A landscape with many valleys, sampled at points; each row gives a point and its height.
A ball rolls from a point to whichever of its 6 nearest points has the largest drop for the distance, and stops where none of them is lower. Distance is the straight distance between rows; heights are no part of it.
(607) h=64: [ 89 134  91 126 135 151 127 136 177]
(511) h=133: [117 144 135 154 109 109 124 151 135]
(357) h=136: [139 117 133  89 120 147 123  89  86]
(532) h=449: [113  91 105  54 137 167 140  77 130]
(502) h=107: [123 112 143  57  94 135 122  70  91]
(144) h=82: [143 122 158 168  99  97 132 127  58]
(165) h=42: [161 112 173 144 101  95 132 107  39]
(20) h=120: [109 110 136  46  95 142 128  65 105]
(568) h=50: [136 117 121 110 127 153 123 104  93]
(34) h=62: [118 147 116 130 149 129 125 156 198]
(648) h=68: [161 150 145 161 171 100 129 176 176]
(659) h=621: [109 121  99 120 130 163 126 112 120]
(619) h=188: [143 147 159 161 132  84 132 167 152]
(275) h=270: [125 143 154 168 100  89 128 154 119]
(127) h=450: [121  99 115  60 131 161 134  79 116]
(99) h=79: [134 129 136 151 105 128 123 123  79]
(52) h=66: [112 148 121 148 116 126 123 147 152]
(257) h=242: [167 108 191 119  89  84 132  92  31]
(460) h=734: [118 110  93 104 136 172 129 104 120]
(570) h=356: [ 83 106  63 115 143 178 138 120 160]
(516) h=61: [105 146 111 133 134 131 123 148 181]
(262) h=77: [148 120 154 153 105 110 125 117  59]
(367) h=70: [159 115 168 133 104 103 128 106  46]
(5) h=56: [ 96 126  75 107 174 153 139 151 242]
(437) h=131: [152 115 174  88  89 109 121  84  60]
(660) h=69: [118 146 107 124 160 134 127 159 211]
(232) h=383: [137 144 165 171 112  68 134 159 127]
(219) h=63: [140 151 132 142 156 115 124 164 188]
(320) h=81: [122 150 139 152 121 106 123 157 155]
(231) h=489: [116 129 111 132 123 150 123 122 113]
(151) h=112: [140 145 112 139 183 134 127 169 209]
(426) h=189: [123 137 141 163 101 107 128 145 107]
(113) h=311: [105 124  90 124 131 163 126 119 132]
(207) h=53: [152 145 169 173 134  65 136 165 142]
(378) h=176: [116 138 130 157 107 123 122 142 115]
(47) h=85: [ 93 129  85 127 132 162 129 129 151]
(402) h=76: [152 115 150 108 113 131 122  99  69]
(9) h=185: [121 128 122 141 113 141 123 121  98]
(260) h=273: [132 110 131  69 120 148 122  80 102]
(490) h=181: [105 141  95 116 162 143 127 155 222]
(36) h=75: [154 120 153 131 108 124 123 109  61]
(282) h=90: [171 148 142 193 186 100 130 191 163]
(472) h=80: [147 118 153  87 108 130 118  88  76]
(337) h=234: [119 134 121 149 110 135 122 130 110]
(389) h=857: [123 108 108  89 136 165 129  91 112]
(154) h=174: [161 111 183 102  91 100 125  93  47]
(137) h=104: [133 135 159 179  94  87 134 140  77]
(56) h=165: [129 145 152 163 113  94 125 157 141]
(509) h=316: [107 136 104 138 121 151 124 127 128]
(321) h=110: [172 145 152 191 179  83 141 186 153]
(160) h=353: [ 98  98  69 100 147 184 139 107 150]
(307) h=264: [104 116  84 118 139 171 133 113 135]
(478) h=459: [110 100  84  91 145 177 136  97 131]
(645) h=106: [161 148 161 167 155  85 134 174 163]
(251) h=105: [ 89 131  82 118 145 152 131 144 205]
(288) h=71: [147 152 121 143 176 123 123 172 198]
(680) h=78: [168 149 148 175 177  97 130 184 166]
(211) h=55: [103 141 106 137 123 140 125 139 155]
(158) h=124: [103  98 123  40 101 148 132  65 119]

Where does a ball stop that starts at each point below?
(20) -> (568)
(437) -> (568)
(532) -> (568)
(337) -> (165)
(9) -> (165)
(511) -> (211)
(570) -> (211)
(137) -> (165)
(288) -> (211)

For each start below, name every point that the ball comes to, in order.
(56) -> (320) > (52) > (211)
(260) -> (357) > (568)
(231) -> (9) > (99) > (36) > (165)
